Points on a hilly landscape, in no order, each with its height.
A ball rolls from a point to the lowest of its 2 nearest points, and stops where none of them is lower. Distance is the straight distance between rows; heights are no part of it.
Mut: [  6 -13   1 -12   8  17  -7 -12  18  12   3 -15   9   5  -3 -31  11  -6
   1  -7  -1 -14 -17]  (h 349)
mave: [-18  10  -5   0   3  10 -20  -7 -18  -3  12  -9   5  14   8  -9 -20   2
  21   4   8  13  -6]  (h 419)
gefe: [-21  14 -10   2  13   3 -11 -16   3   9  21 -14 -10  23   2 -12 -13   9
   1  13  13  11 -10]  (h 453)
gini: [ -7   0  -2  21   2  -7  13  10 -26  -2  -5  23 -10  -3  -5  11  -3 -12
 -28   8   8   6  -8]  (h 115)
lev: [  0  11   8 -10  -1 -13  11 -10 -16 -11  18   5  -6   1   3  27  -5  13
 -22   3   5  16  14]  (h 689)
mar: [  4  -1  22   0 -31  -6  12  19 -27  -4  24  11   8 -31  11  10  -9 -17
  16   2 -11 -16   9]  (h 502)
Tobi: [  2  -3  -9   1   3  12  15  -4  -5   4   1  -6 -20  10  -8   2  20  13
  15  15  16 -10 -13]  (h 298)
mam: [  9  -2  19 -21  13  -1  10  -9  30  -8 -15 -16   4   0  11  -3   7   5
  13 -10  -7 -11  10]  (h 802)
norif: [ -5   3  16   0   3  -2  27  15  10  -7 -13  14  -2 -20  11   3  -8 -22
 -15  -3  -1 -21   4]  (h 570)
Lume: [ -7 -23   5   4   2 -22  16  -9   9  -1 -11   9  11  17   8   3  13   0
  13 -19   8   1 -17]  (h 53)
Goro: [ 18   0   6  10  -6  23   0  12  19   5 -17 -17  11   2   5 -18   3 -19
   6   6  -6  -4 -18]  (h 659)
lib: [  3   8 -14 -13   2  10 -24  -1 -22 -23   2   0   5  -1   8 -17 -25  -5
   4  -6  -1  -7  19]  (h 345)
nani: [ 11 -16 -10  12 -18   4  -1   8 -24  -5  -6   1  11   9 -10   5   8  -9
 -14 -21   3   7 -13]  (h 563)
ligu: [-15 -10   2  -1  21  -2  16  -2  16  19   3 -20  -3  12   5  -6  13   3
  -9  11   7   6 -18]  (h 535)
Sisi: [  9 -10 -15  18   6  -5   0  13  -4 -14 -21   0   1   3   9  -2  24  -5
   3  11   0   5  -1]  (h 457)
feni: [ -5  18   9   3 -12   9  13   3  -3  22  31 -12  -4 -11   6  -1   0   0
  -3  19  12   0  -8]  (h 395)
tasi: [ 10  13   6   3 -10  20  -1   3   7  -2  -5 -20  16  -3   7  -7 -10  -1
  14  -4  -5   9   0]  (h 703)
fut: [-20   1  12 -13   5 -13   9 -17   3  16  33   1   2   7   0   4  -3   9
 -18 -12   9   6 -13]  (h 730)
siti: [ -9  11   8   2   7 -18   6  18  23  14 -11   5 -11 -25  10 -20  -1  -8
 -14  13  -8 -12  17]  (h 461)
detu: [ -4  13   6  -4 -10   0  11 -13   4   1   3 -10   6   8  -5  18   1  22
  13  -9   6  16   9]  (h 739)
fono: [ 14  14   5   5  -4  -1 -10  11   9  -8 -16 -17   9 -11  14 -11  -9  -5
  27  16 -15   9  11]  (h 737)
dufes: [ -1  -2  14 -19   8 -18  20  -6 -16 -20   3  28 -14  -1   0  24  -6   1
 -22 -11   4  -2   6]  (h 656)
tiso: [  4  -2  -2   3  -1  10  14  -3  -1   7 -17   7 -20  10 -17  24  10   8
  -3   5   8 -13   4]  (h 358)
Rom: [  9  -1   5   2  19  20 -22   1  29   2 -26   7  -1  10 -17   2   6  -4
  20  -2  -4  16   2]  (h 568)
povi: [  1  -1   2  43 -17   2  -3  20 -20  -1   1  -2  -4  -2   9  -6   5 -14
  32  13   3  -5 -11]  (h 206)
lonap: [ -9 -19  -8  -3  22 -11  -8  -7  21  -5 -19  -3  -6  17  -7  21   4  -1
 -14  -7  -5   0  -2]  (h 544)
Tisip: [ -8 -13 -10  -6   5  -2 -11 -15  -4   4   5   8  -8  10 -21  -1   4  21
   1 -14  10 -16  -7]  (h 227)
sego: [ -4  18   0   0   3  16  10  -1 -13  11  36 -10 -12   7  13  -5  -8 -15
 -14  17  14  -5 -18]  (h 347)
danir: [ 20 -12  -1 -14 -20   3  -3   2 -14 -16   1  -5  17 -10   5 -13  -5   1
   7 -28  -6 -10   4]  (h 428)
voma: [  8  14  -8  -4   6 -12  -8   2  15  -7 -17 -15   1 -19   5 -11  12  12
  12  24 -11   8  22]  (h 767)
fodel: [ -5 -17   0  -9  27 -10  14  -5  13  -1  -3  -8 -10  22   4  11  10  -2
 -25   3   9  -6 -14]  (h 576)
Tikog: [ 11  13  -3 -16  14  34 -26   3  23   0  -7  -3  -5   0 -12 -17  -9 -17
   1   7  -2  -6   2]  (h 299)
Rofiv: [  7  -9   9 -22  -5 -15  13  -7   2   7  20   6  17 -17  14  -2   5  -1
  -6  -9  -2  -9  -9]  (h 660)
nir: [ 15  20   1  -7   6  -1 -17   4   3   7   5 -17  -4 -25  -6 -14   3  13
  -1  22 -13  12  16]  (h 792)
zav: [ -8  -8   1   7  -9 -25   1  -6   5  -1 -19  10   3 -19   7   8  16  12
  12  -9  -9   0   9]  (h 479)
ligef: [  1  -1  22   1 -19 -11  25  19 -13   6  31   4  -4 -10  15  11  -9 -16
  34   6  -1 -13  -9]  (h 440)
dod: [-15  -7  10 -14   1  -4  12 -17   8  13  27 -11  14  12  15  -7   1   4
  26  -7   8  13 -17]  (h 252)
gumeg: [ -4 -11  -2   8  16  -8  27  -3   6   0  -9   0 -16  10   8   6  27  -2
  22  10  15  -7 -15]  (h 232)
leb: [ 12   9  -1 -21   9  18  -7 -12  16  -5  -4   0 -16   4 -14   7   1  14
  -1   9   3  -9  20]  (h 494)
tele: [ -2  11  -8   4  18   4   2   8   5 -14 -13  -1 -12  12  13   8 -16 -19
 -20  21  -1  -1  22]  (h 394)
vev: [ -1 -18  13 -11   8 -17  27 -11  12  -1   4 -10  11  15  25   3  17   1
  23 -12   6  11  -8]  (h 165)
pif: [  6   1 -18   3   7  -2   2  -3 -20 -19  -8 -16  -6   0   7  -2  18   2
   1  17   1   8   3]  (h 417)
Zezav: [ -4  11  11   6  -3   0  23  14  17  24   5 -10  -6  -6  13   0  -4 -10
  -9  20   0  -3  -2]  (h 458)
guzov: [ -5  11 -13  -5   2   9 -31   0  -2  -7   2  11   5  -5  -9 -12 -24   3
   3  -4 -10   2  22]  (h 308)
lop: [  7  -2 -22  18 -18   2 -18  11 -26 -14  -9   3   4  -1 -13   4  11   8
  15   2  -3  13   4]  (h 333)
zaf: [  3 -21  -6   7  -6  -9  -3   3  -4  -7 -16   4  22   3   3  -4  -1  -8
 -28 -23  -7   8  -8]  (h 605)
kap: [-14 -16  -4   3  20  -9  11  -2  -1 -15 -23  13 -21  20   3  13  10  -6
  11   5  19 -15  -8]  (h 295)
vav: [ -1  -7   5  18 -12  -7   7  12 -32  -2  10  27  -2  -5   0   3  -7 -25
  -7   0  15 -14 -11]  (h 23)
Sefa: [ -2   9  -8  -4  -7  26  -1  -2 -17   8  33  -6   6   0   1  -4 -14 -12
 -24  -6   7   0 -14]  (h 303)
podu: [  3   9  10 -18  -3  -9  10 -15  14  -8 -10  -9  10  -8   5   6   5  26
  27  -5  -4   7  19]  (h 768)
Mudov: [ -4  16  -4  -9  -4  12   4 -14 -21  -2  25   3 -13  17 -21  15  -8  21
 -10  12  20  -1   6]  (h 738)
Tidat: [ -1   5  -8  -4  -1  10  -7  -6 -10   5  12  -6   2   5 -12  -1  -6   4
 -25   0  -6   3   3]  (h 254)
zogup: [ 19  10  -5 -24 -10   9 -14 -12 -16 -19  14  -8  13  -8   0 -13 -13   6
  -4 -15   0  -5  15]  (h 382)
keb: [  9  -8  15  11 -32  -9  16   8 -15  14  19   4   0 -11   5  13   8  -1
  43  -1   2 -12 -11]  (h 374)
fav: [ -9 -16 -10  16  20  -9  -3   6   7   3 -21   0  -9   9  -8  -1   9  -4
  -9   8  -2   6  -1]  (h 504)
dava: [ -6   6 -13   4 -13  -8  -4  -9  -1  -4  -4   2   2   6 -11  20   3  24
   1 -13  -7  27  20]  (h 707)
Niki: [-18  24   1  11   3  -9 -17   6  17  14  -1   5  -2 -16   6 -20 -13 -11
  -3  17  -8   1  16]  (h 404)
patik: [ -6   1  -4  -4   8  20 -18  -5  18  15   0  11 -12  -1 -19 -24 -14  -1
   9  -3  -4 -14   0]  (h 242)
ledu: [ -5   1 -15  11  -2  11 -28  -1 -20 -14   1  -5  17  12  11 -21 -26 -12
  18  -7  -1   7   3]  (h 383)
Dak: [  1   6  -3   6 -11   2  -1   6 -18   6   5  15   3 -10  -7   2  -9  -7
 -30   6  -6  -3   7]  (h 196)
zepa: [ 16  -8 -11   7 -25  24  -5   2 -13  -9   0 -11  12  13 -15   7   6   7
   9 -18   6  12 -16]  (h 521)
ritos: [  2   7 -13  10  -1  -5  -2   4 -12   2  -9  12 -24   9 -29  22   9  17
 -19  18   7  -1   9]  (h 409)
Pala: [ -4   7  29 -17   6  -8  23   1   3 -11   0  22 -11 -19  13  21 -11  -7
 -30  -7   2 -16   7]  (h 618)
mize: [ -2  -3   2  -9  -1  22 -26  -8  20  19   9  -1   7   5 -17 -27  -6  -3
  -6 -13  -7  -6 -17]  (h 296)
zodo: [-19  11  -7  10  10  -6 -25   3   7   8  -5  16   4  -4   2 -10 -24  -9
  -2   1 -13  16  22]  (h 355)
Mez: [  5   3  -5  24 -14  14  -8  12 -18  -4 -11  -6   3   2  -9  -2   0   0
  32   7  -3   2 -10]  (h 277)
napat: [  5   8  -2  -5  12   8 -12  -9  20   2 -19   4 -18  10 -20   9  10  15
  26   6  -3  11  11]  (h 533)
dezo: [ -3   7  13  16  -4   0  12  28  17  10 -15   2   1 -15  12  -8  -5 -22
  -6   8  -3 -18   4]  (h 519)
Bigil: [ -4 -25  -5  -1   0 -12  -1 -11   6  10  -2   8   4   6  -9 -10  12   6
   1 -24   5  -9 -20]  (h 156)
bel: [  9   9  -3  -6  13  14  13  11   7   3 -17  -9 -12   8   2  15   4  -3
 -21  21  -3   8  10]  (h 418)
podal: [-16 -16  -1   3  19 -36  -4   4  -5 -10  -4   6   1  -5   0  14  -8   0
 -38  -6 -14  14  -2]  (h 592)
gok: [ 11  14   6   3 -13  -1  -2  13  -5   9   6 -15  -4 -32  -1 -11   4  10
   7  14  -4  -5  12]  (h 819)
ludut: [-14   6   8  -5   1   7   7 -13  -5   6  30  11  -2  18   6  12 -17  -6
  -5 -14  17  -7  -6]  (h 759)
Tizip: [ 12   1 -26  -2  -3   9 -16  -1 -25 -24 -16  -1  -1  -3 -12  10   5   3
   2   4  -2   0  16]  (h 376)
tugun: [-10 -10  13   9 -13  -9   9  -3   3  15  21   0  16  -3  23  -8   9   1
  37 -12   1   9 -14]  (h 325)
gozav: [ 19  16   1 -10   8  20  -3   8  18  -6  -7 -10 -21   3 -10  15   4  11
  -6  28   1   8  27]  (h 459)
vavap: [ -1  -2  14  12  -9 -15   8   6  11   8  -5  -3  16 -11  20  -5   5   4
  23 -12  -9   8   1]  (h 406)
Mif: [  5  10  -5  -3  11  28  -5  15   7  -3  -9   8  -6   4  -3  -8 -19 -24
 -18  11   1 -16  11]  (h 348)
zefe: [  4  -5  13 -13   1   1  14 -11   8  18  24 -10  17   2  11  -3   7  -4
 -18 -10   1   0 -22]  (h 697)
gege: [ 16 -10  -7   2 -23  17 -17   4 -10  -9  -9  -4  27  -1 -11 -17 -12   5
  10 -30  -4   0  -5]  (h 472)
Pemer: [  4  -5 -16  -7  -1  -8 -24  -3   5  -5 -13   0   8   4 -15  10   3  18
  -6 -15 -20  21  15]  (h 678)
zoru: [ 10 -22  -7  -5  -2 -12 -20   0  12  -7 -15   0  18  -5 -11  -6  -1   6
 -19 -21 -22   7   4]  (h 644)
dida: [-16 -13 -16   5   5 -11   1 -12  -9  -7 -10  26 -13  17  -3   9   6   5
   4 -11  10 -16  -1]  (h 289)
Bil: [-23  10   2   6  11  -2   0 -12  16  25  16  -9  -7   3  -5 -14   2   9
   0  17   4   3 -20]  (h 491)
vafed: [ -4 -12  -9  -6  16 -27  -4  -5  -9 -11   4   4 -11  -2 -13  11   0   1
 -42   5   1   1 -12]  (h 623)
sivig: [  9  -6  18 -18  -3  14   8  -8  28  -5 -16  -1   8  -3  -3  -5  -5   6
  11 -24  -5 -22  -6]  (h 835)
ponan: [-14  -4  -2   6   2 -41   9  -1  -8  -7   0  19  -2 -15  10  10  12   3
 -13  -5 -10   6  -1]  (h 540)
nus: [  2   3  12  -9  -1  -4   6  -1   5   0   4  12  12 -26  12  -9  -1 -13
 -12  -8  -9 -20   1]  (h 619)
taner: [ -5   9 -11  -1 -16 -11   5 -17 -26  -9  23   8  -9  16 -13  17  -6  15
 -16  -5  17  11   8]  (h 716)
Dafeg: [ 17 -13   2  10   8  16 -19   9  25  10 -25  -8  10   8  -4  -7  12  -7
  -1   0 -12  14  -4]  (h 609)
Pek: [ 11  -8   6  18 -21 -11   6  20 -24   1   8  -3  -1 -17  14   3  15  -2
  28  13  -4   3 -15]  (h 292)

Call two points neighbours if one is among the 2 nearest of the other. Go from one point of each pair to the other, from neighbour to neighbour, staying as low as possible. Name the highest point that can't be avoided.
guzov and vav | dezo
vav and povi | fodel
gumeg and Lume | kap

For each start below, name the point where the ball stops.
gok | patik
nir | patik
fodel | guzov
fav | povi
Rom | patik
Zezav | vav
Pemer | guzov
podal | Lume
ludut | vav
